Points on a hilly landscape, in no order, each with its height.
From any point a ball rolls to the lowest of the 3 points nearest to it. It stops when none of these is lower. Distance is the straight distance between rows; heights are no part of it.
<408>: [  4  -8  -9 -22  14 -66 -10  23 -26 -35]  h=2.75
<204>: [  5  -3  15 -11 -13  25   8   5   8   1]  h=3.33
<76>: [-10   2   3 -19  15 -44  -8  17 -25 -26]  h=1.36
<28>: [ -7  14   9 -24 -13  52  12  -5   6  12]  h=2.45
<516>: [-11   1  19  -9  10 -29  -4  13 -16 -21]  h=4.97
<530>: [  8  20   2 -28 -16  57   8  -8  12  24]  h=3.32
<439>: [ 10 -23  17  15   1 -32  -5   7   1 -18]  h=5.64
<427>: [ 29  11   1  -8 -22  34  -1  -5  22  24]  h=1.51
<412>: [-33  24  12  -7  18  32  16  -8 -10  -5]  h=2.85
<395>: [ 18  33  -5  20 -21  17 -10 -24  23  77]  h=1.40
<237>: [ 13 -31   4  26  -7 -21  -5   1   8 -12]  h=0.39
<377>: [ -2 -46  -9  39   2 -67 -15  -2  -3 -18]  h=6.58
<183>: [ 12 -28   5  20  13 -68 -14   5  -5 -25]  h=6.48
<330>: [ 32  30  -4   4 -18  28  -9 -14  27  56]  h=1.05
<91>: [-28  37   0  -3  24  68  28 -22   1   2]  h=3.98
<452>: [ 11 -28   9  23   7 -53 -11   3  -5 -23]  h=6.39
<255>: [ 19  -8 -31  23 -23   2 -16 -10  18  37]  h=2.97
<341>: [ 24  20   4 -20 -23  47   0  -8  20  29]  h=2.00
<192>: [ -9 -55 -21  42 -18 -44 -11  -5  -4  -3]  h=7.16
<141>: [ 10 -28 -30  28 -24 -10 -11  -6  12  23]  h=5.54
<533>: [-26  30   1 -14   6  68  26 -14   0  13]  h=3.13
<114>: [  2  -8  18  -4  10 -46  -8   9 -12 -29]  h=3.78
<507>: [-31  28  -5 -13  33  -7   6   4 -21 -19]  h=4.06
<118>: [ 32  18 -12   6 -20  25 -10  -9  27  46]  h=1.23
<214>: [-25  11  20 -13   9  15  10   2 -12 -12]  h=3.36
<130>: [-26  14  14 -12  15  -1   5   7 -16 -15]  h=5.16
<47>: [-23  18 -17 -24  38 -27   3  11 -27 -27]  h=1.45
<353>: [-24  13  17 -12   2  28  12   0  -9  -6]  h=2.48
<370>: [  8  -8   5 -13   7 -62 -13  20 -19 -31]  h=2.95
<333>: [-29  39   5  -3  34  55  25 -19  -2  -7]  h=4.11
<172>: [ 12 -38 -15  31 -11 -12  -4  -2  11   3]  h=6.75
<570>: [ 31   1  -7   5 -17  21  -5  -1  23  25]  h=1.52
<236>: [ 22 -10   1   2 -14  20   2  -1  17   7]  h=2.49
<569>: [ -9  -1  22  -8  -4  12   6   7  -3 -13]  h=1.65
<517>: [  5 -41 -18  37 -13 -26 -10  -7   7   0]  h=7.83
<87>: [-11   5 -19 -29  25 -49  -5  22 -31 -30]  h=2.44
<40>: [-20  20  11 -15  -1  51  18  -3  -3   5]  h=1.70
<375>: [-20  12   3 -17  21 -31  -3  13 -21 -23]  h=3.48
<283>: [-31  38  -4  -3  42  13  12  -9 -11 -16]  h=4.90
<89>: [ 13 -24  15  12  -4 -16   0   4   7 -11]  h=0.71
<258>: [ 11 -17  18   4  -7   2   3   5   5  -8]  h=6.16
<350>: [ 18  14 -24  20 -27   9 -14 -16  19  60]  h=1.63
<442>: [  2  10  12 -21 -15  46   8  -1   8  10]  h=2.77
<137>: [  1 -12  23   1  -1  -9   3   9  -1 -17]  h=6.43
<344>: [  6   3  12 -13 -13  35   5   1  10   5]  h=3.01
<432>: [  6 -37 -34  27 -29 -15 -14  -7   8  21]  h=6.53
<170>: [ 24 -18   3  10 -14   9  -1   1  14   2]  h=3.86
<287>: [-16   7 -31 -29  42 -38   6  19 -32 -32]  h=2.64

For each start below, name the point where the ball stops.
<344>: <40>
<341>: <330>
<283>: <40>
<137>: <237>
<258>: <237>
<442>: <40>
<192>: <237>
<333>: <40>
<350>: <330>

Call two points neighbours if one is among the 3 nearest of the other. Go from one point of each pair to the other, from neighbour to neighbour, staying as low as possible. Name the highest point that can't be avoided.
<76> and <569>: <283>
<330> and <569>: <204>
<47> and <76>: <287>
<40> and <330>: <442>
